Each row is a point on a tangle of strands that fork and nearly touch. The rows are in no order.
Two points are linked if the straight distance between their rows is under 46.1. Some points are linked to none.
zetor: [-25   0   8  -9 -10   1   5   6  -6  -2  16 -10   3   8  -8 -14   1  11
   4  -3  27]
Vipil: [ -3  -4  -9  24   7  -9  28 -22  11  12   1   4   2 -14  -3 -13   6 -22
  -5   1   2]
Buvil: [ 19  16   3   9  19 -18  -8 -13  28  11  -1   1  -8 -18   9   0   6  -8
 -10  10 -13]
gatan: [ 21  -4   4  10   8 -24  -5   4   3  -7  -6  25  -9  -5   6  -1  10  12
  -6   6  -3]
sakib: [ -4  -4  10 -11 -24   8 -16   5   6 -11  26  -2   0   7  -7 -15  -1   1
   9  -9  19]
pifir: [-24   4   0  16  -7 -11  10 -33  13  -8   1  10   9   3  -1  -3  14  -9
  -3  15  -7]
lalug: [ -4   2 -23  16   2   4   4 -19   0  14 -14  11  -1  -3  -2 -14 -17   2
  14   6  -7]
Tere: [  0  -9  -1 -10  28 -32  -6   6   2  -9 -20  17  -9   5  12   3 -16  -9
   3  -1 -19]
Viri: [ 11  11  -5  12  18  12  -2   4  -1 -12 -12   4   8  -5  13  10  11   8
  -7  10   4]
Folis: [ -6   0  -5  -4   4  -2 -30  31  -1   3 -29 -12   3   6  19   0   3   0
  -4  -5  -1]
Zatok: [-16  -2  16   4 -17   4  -4   0 -20 -12  -6  -8 -11  -5  -2  16   8   1
 -11  -6   7]
Nifu: [ -2 -13 -10   5 -18  10 -20   4   3   6 -14  10   6   3   1   2   8  16
   9   0 -11]
litaz: [ -3  -1   2 -14  -2   5   8  -5 -11   5 -10 -17   5  15  -4   3  -3   1
  22 -10  10]
Tepa: [ 20   9   3  11   7  12   1 -25   2 -10  14   0 -14   8  11   7  16  -9
   4  11  -7]
Nit: [-12 -11  12  35   0   6  14 -25  13   1   1  13   1   0  -1 -13  -1 -25
   4  -3  -6]
puz: [-18 -15  23   2 -23  18 -15  14   9 -12  16  -5  -3   8  -3 -10 -14   6
  12   7  13]
gupi: [ -8   6   9  30   4  17   2 -19   4  -2   5  25  10  -9  -4  -5  -2   0
   3   3  -7]
gumo: [-14 -14   6  16   0  17  18 -20   1 -11  -8  -2   2   2  -4  -4 -14 -16
   6   0   8]
rus: [ -5   6   2 -17   6  17  -1  13  -6   5  -2 -16  -2   9  -1 -22  -4  14
 -21 -33  11]
zele: [ 10   8 -22  -6   6 -13 -21  -4  12  12   4  12   8 -17  14  12 -14  -5
  -9  -5  -6]
Pamak: [  3  18  -1   9  14   1  -9   2 -13   5  -9   2  14  -3  13   9  -4  -3
 -12  -5  14]
Puvor: [ -7   7 -17   0   6  -7  -3 -10 -11   9  -7   4   6   0  14  -1  -4   1
  30   5  -9]
Beg: [ 11   5   0  14  -9 -20  -2  -5   0  -3   9  12  -1 -13  -1  -1  21   2
   1  17   8]
nop: [  3  17   5  -5   3  28  -9  17  -9   4   8  -8   9  -7   7  -8  16  22
  16 -12   1]
Gigo: [ 16  10 -15 -11  16 -20  -7  26   3   3  -7  -5   5 -13   4  11  -5 -20
   8  18 -15]
simis: [ -8 -22  30  19  10 -10  18 -17   3   6   8   8 -13 -19  -5   1 -12   4
  -1   0  -8]
Mal: [  8 -13 -19 -10  -7  13   1  -2   0  -7  27   6  -7  10   8  -7  19  21
  12  -6   3]
Gida: [ 15   1  -2   9  -4   8   8 -13 -19   1  12  -3 -25  -3   3  15   1 -10
  -1   2  -4]
samef: [ -2   1   2  11  26 -24  -3   3  12  -2 -28  14   7  -1  16   1   3 -19
   0   0 -29]
finot: [-13 -14  -4   2 -12  -9  -8 -16  -2   0 -18   3  11   2  -2  17   0   4
   3  -1  -5]
losa: [-12   4   5 -20 -16   3   2  13 -11  14   6 -25   9   3 -12 -16  13   3
   2 -15  16]
Neta: [ 13  -7  12   5 -19   7  14  -6   6 -10  19  -1  -8   8 -19   7   0 -23
 -14  15   1]
kup: [ 18  -4   9   3  -4  18  11  10   7  -2  13  -6   3  -4 -20   9   6  11
  -1  10   5]
mib: [ -7 -19  21  23 -18   5   0  -3   2  -6   7  10  -6  13 -11 -10 -11 -21
   7  15   4]
Vib: [ 15 -19   1  10  16 -19  29 -14  -5   2 -21   0 -16  -7   4   2   3 -10
   3  -2 -14]
Tugo: [  0  -7  18   6   0  32  11  10   1 -18   2   9  -8  17 -17  -5 -21   8
  -2   0  -4]
tifa: [ 18   7  10   9   9 -11 -17 -22  14  23  -3  -2  -1   7   3   9   5  -3
  -4   5  -4]
savad: [ -5   1 -15  -8 -16  -4  -9   9  -6  13 -18 -22   4  18   2  -8   7  -8
  17  -1   1]
Begu: [ -1 -10   4   0  -3  15  -8  -4  13  -3   8  -6 -15   6  -5   4 -12  16
 -15  -2  21]
rires: [ 15  24  -5 -19 -16  -7   9  -4   2 -14   3 -11  -3  -5 -16  -1   7 -13
   1   7  -1]
nonu: [ -9   1  -3 -17  10  -9 -30  45   1  -5  -9  -4  14  -4   7   2   0  -6
  -4  -9 -18]
kuz: [ 10  11  -3  -5   2 -10  16 -12  -4 -25 -10  -1 -15  -8  -2   0   4  -8
   3  10 -11]
Mog: [ -3  -1   6 -13  -9  18   2  14 -12   1  19   6  -2   3 -12  -7  -6  17
 -20 -30  10]
Vonu: [ -1  -4  -2  -8  -8   0   3  14 -11  -3 -12 -12  -3 -13   2   3   1   3
  -6  -6  17]
Suv: [  8   6  13  -5   5  -4  10  -7  -7   5  20  12  -3  20 -14   1   5  13
  18  -1  -4]
fon: [ 15   2   4  -5   8 -14  13 -10  -2   9   0  12   6   1   0   1   6   5
  29   4 -12]
damu: [  8  -9  -6  -2  -5  -3  16 -15   3   9  19  -4  -6   8 -19   3  -7  -8
  -4   8  10]
pize: [ 13   3 -19  -7  -6  -7   3  -3 -17   6  -4 -16  -9  -2  13  20   3 -17
   5   4  -7]
vod: [  9  -2   2  -1   4  -4 -13 -14   4   7  -1   4 -15  13  -2   7  -5  19
  -8   1  -2]
Muvo: [-10  -4 -14  -5   1 -17  -9  21  -1  10 -18   9  17 -22   4   3 -11   7
   2  -3  -4]
doza: [ 10  31  -8  -3   6  12   0   3   5   6  -1  -3   5   2 -12  -7 -10  11
  -3   6   0]
Lanul: [ -4   4 -23  -1   5 -10 -17  25 -13   3  -4   3  13  -6  21  11  13 -18
 -10   3   0]
feri: [  0  13 -20  12  -2  12  13  -2  -1   5  -1   0  -1   4 -10 -22 -12   0
  10  12   9]
Mamo: [-15 -14  14   7 -23   9  -1  -2 -15 -13   4   3  -7  17  -9   3  -5 -12
  -1  -2   2]
Tulog: [ -4  -9  15 -13 -11  33   7  18   6 -13  15  -6  -9  14 -13 -10 -13  12
 -15 -19  -2]
livon: [ 11 -19  -4  -4 -12  16  11   3   1  13  29  -3 -10  -5 -20  12  -9   8
  -8   0   4]
Kiv: [ -2  15  -5 -20  16 -30   6  13  -9  10  -5  -2  -1  -1  -4   2 -18   1
 -10  -2   8]
Sefel: [ 10 -13   8  -4  20 -34   1  -7   4  -9 -11  14 -13   5  19   6   6   2
  -6  -1   1]
veli: [-16  11  -4 -26  -9  -9  -3   7  -7  -6  -1 -14  15 -16   5  12  13   6
  -4  -9  12]
povu: [ -2  -7  28   6  -8   3  -7 -13  14 -19  17  17  12   0  -9   6   0   0
  -5   4   6]
Sazo: [ 16   4   3  -2 -22   5  13  -1  -5 -20   3   0   5   0 -11   8  15 -18
  -4  -1   5]
zosub: [-20   6 -22 -30  -6  -3 -14  18   3   8  -5 -15  15  -8  10   0   7   0
 -17 -13  -4]
Buzib: [  4  15 -15 -12  10 -12 -18  15  -5  15   7   0  14  -7  13  18   1  -6
 -20  -6   7]
suduf: [ -5   3  -1   6 -15  -3   0  -2 -11  11  -5 -12 -10  25 -11  -4   4  -2
   6  19   5]
zun: [ -4   4  -9 -15 -11   6 -10   9  -1   7  -9 -14 -12  12 -14 -12 -12  11
 -23 -16   3]
nepu: [  9 -10  -6  12  25 -16  20  -6 -12   3 -12  17   4 -15  12   8   1 -15
  -5 -10 -10]
riki: [  7  -3  -9   5   3  -2 -21  16   2  14 -27 -15   8  17  13   8   4  -7
  12  12  -2]
teko: [ 14   4   3  18   6  21  -7 -18   7 -13   6  15  -3  -8  12   6   4   2
 -10  -4  -3]
Bomel: [  2   2  -5  -3  -4  26 -14   7   0   9  27  -2  -3   1   1  -2  13  32
   8   0   1]
Tikab: [-11 -25   4  14  -5  21  11 -13  19  -9  17  -6   9  -2   1  -2 -21 -20
   2  16  12]
Menul: [  1   6 -26 -16   4   4  -5  21  -6  14   2  -8  -5  -1   6 -11   0  18
   3  -4 -10]
vukan: [  9   2 -17 -14  11  -8   3  19 -10   3  -8  -5  -4  -2   7  17  -3   0
   6   2 -16]
bunu: [  3   1 -11   6  -3 -13  13 -19   3   5   9  -1  -1 -14   0  -1   3  -7
   0  12   9]
Kada: [-21   2   8   1 -11  -4   2 -23   3 -21 -10   3  11  10  -7   3  11  -4
  11   6   2]
Guv: [-16  11  27  14  -6 -13  15 -26  22 -12  18   3  -5  -3  -8  -7   5 -15
  -3  12  -6]
dezom: [ -3  -3  13  25  -8  -2  -7 -15  -2  12   7   5  -6  14  -5  -2  -2  -8
   9  17   8]
visu: [ 11 -24  -6 -13  -3   9  -4  -4   6 -15   7   4  -6   8   4   0   2  13
   1 -18  16]
zoli: [ -6 -18  18   7   9  -6  18 -10  -6  -5  -6   5  -8   3 -10  -1 -13   5
   0  -5  11]
beku: [-16  -8  17   7 -17  23   4  10  15 -17  18   2  16   0   0  -4 -20 -12
   8  16  10]
dup: [ 13  -2  -1   5  -5  -2 -13  14  -9   9 -19  13  12 -11   1   1  -1   8
  13 -13  -1]
kose: [ -7  -4  -3  -1  17  -4   2  18 -16   3 -13  12   1  -4   4   2   0  32
  -3  -5   4]
Puzaz: [-10  13   9  14  24 -11   9 -17   2   1 -13  -1  -3  -3  10   0  -3   2
  -5  10  -7]
mapob: [20  5 11 -3 -4 25 -3 14  3 -8  0  1 17  2 -6  3 17 16  9 -5  2]
pegol: [  4 -13  12   9  16 -14  17 -26  15   5   1  -2 -21 -19   5   0  -1  -4
   2 -11 -16]
kera: [-19  11  -3 -13  -7  11   4 -21  -4 -10  -2 -16   2  15  -2   7   0  -3
   0  -5   8]
meguz: [-13   1  -7 -24  13   0 -20  46  -6   4  -4 -15   8   0  16 -18  18  -4
   1  -3 -26]
gobu: [-13  10 -16 -30   4   6  -5  16  -1   1   2 -15   4  -3  10 -22   9  13
 -29 -24  -2]
Norop: [-11  15 -12 -17  -3  11  -5   9   7  10  -6  -5  14  -7 -10 -11  -5  21
   6  -6  -5]
Vamat: [ 16  18   1  -1  23 -26   2  11  -3  18  -8   0  -4 -14   4   4 -14 -16
  -2  10  -4]

A fork is a point with three links. Follow the links from the first point to the second and name the forks in between, in order.
teko, losa: Nit, gumo
zun, suduf: rus
Tepa, tifa: teko, Nit, bunu, damu
Begu, Sazo: damu
Vonu, Nifu: savad, Kada
Vipil, tifa: bunu, damu
mapob, Suv: damu, bunu, Nit, teko, vukan

A fork is a point with three links, a tip a point with one. Leave the first point through the second and follow the links. Name the first fork or tip that comes.
livon, kup: Buvil
rus, gobu: savad
Buvil, tifa: damu
suduf, dezom: rus

Follow the links from the first point to the second, and from the first to the third. Name the last point that the two ways share.
Gida, Tere, Begu: bunu
Gigo, samef, sakib: Nit
pegol, rires, vukan: Nit
Muvo, meguz, Mog: savad
pize, rires, nop: damu
Lanul, Gigo, Begu: teko
Bomel, kuz, samef: damu
simis, Vamat, lalug: vukan
losa, samef, livon: bunu
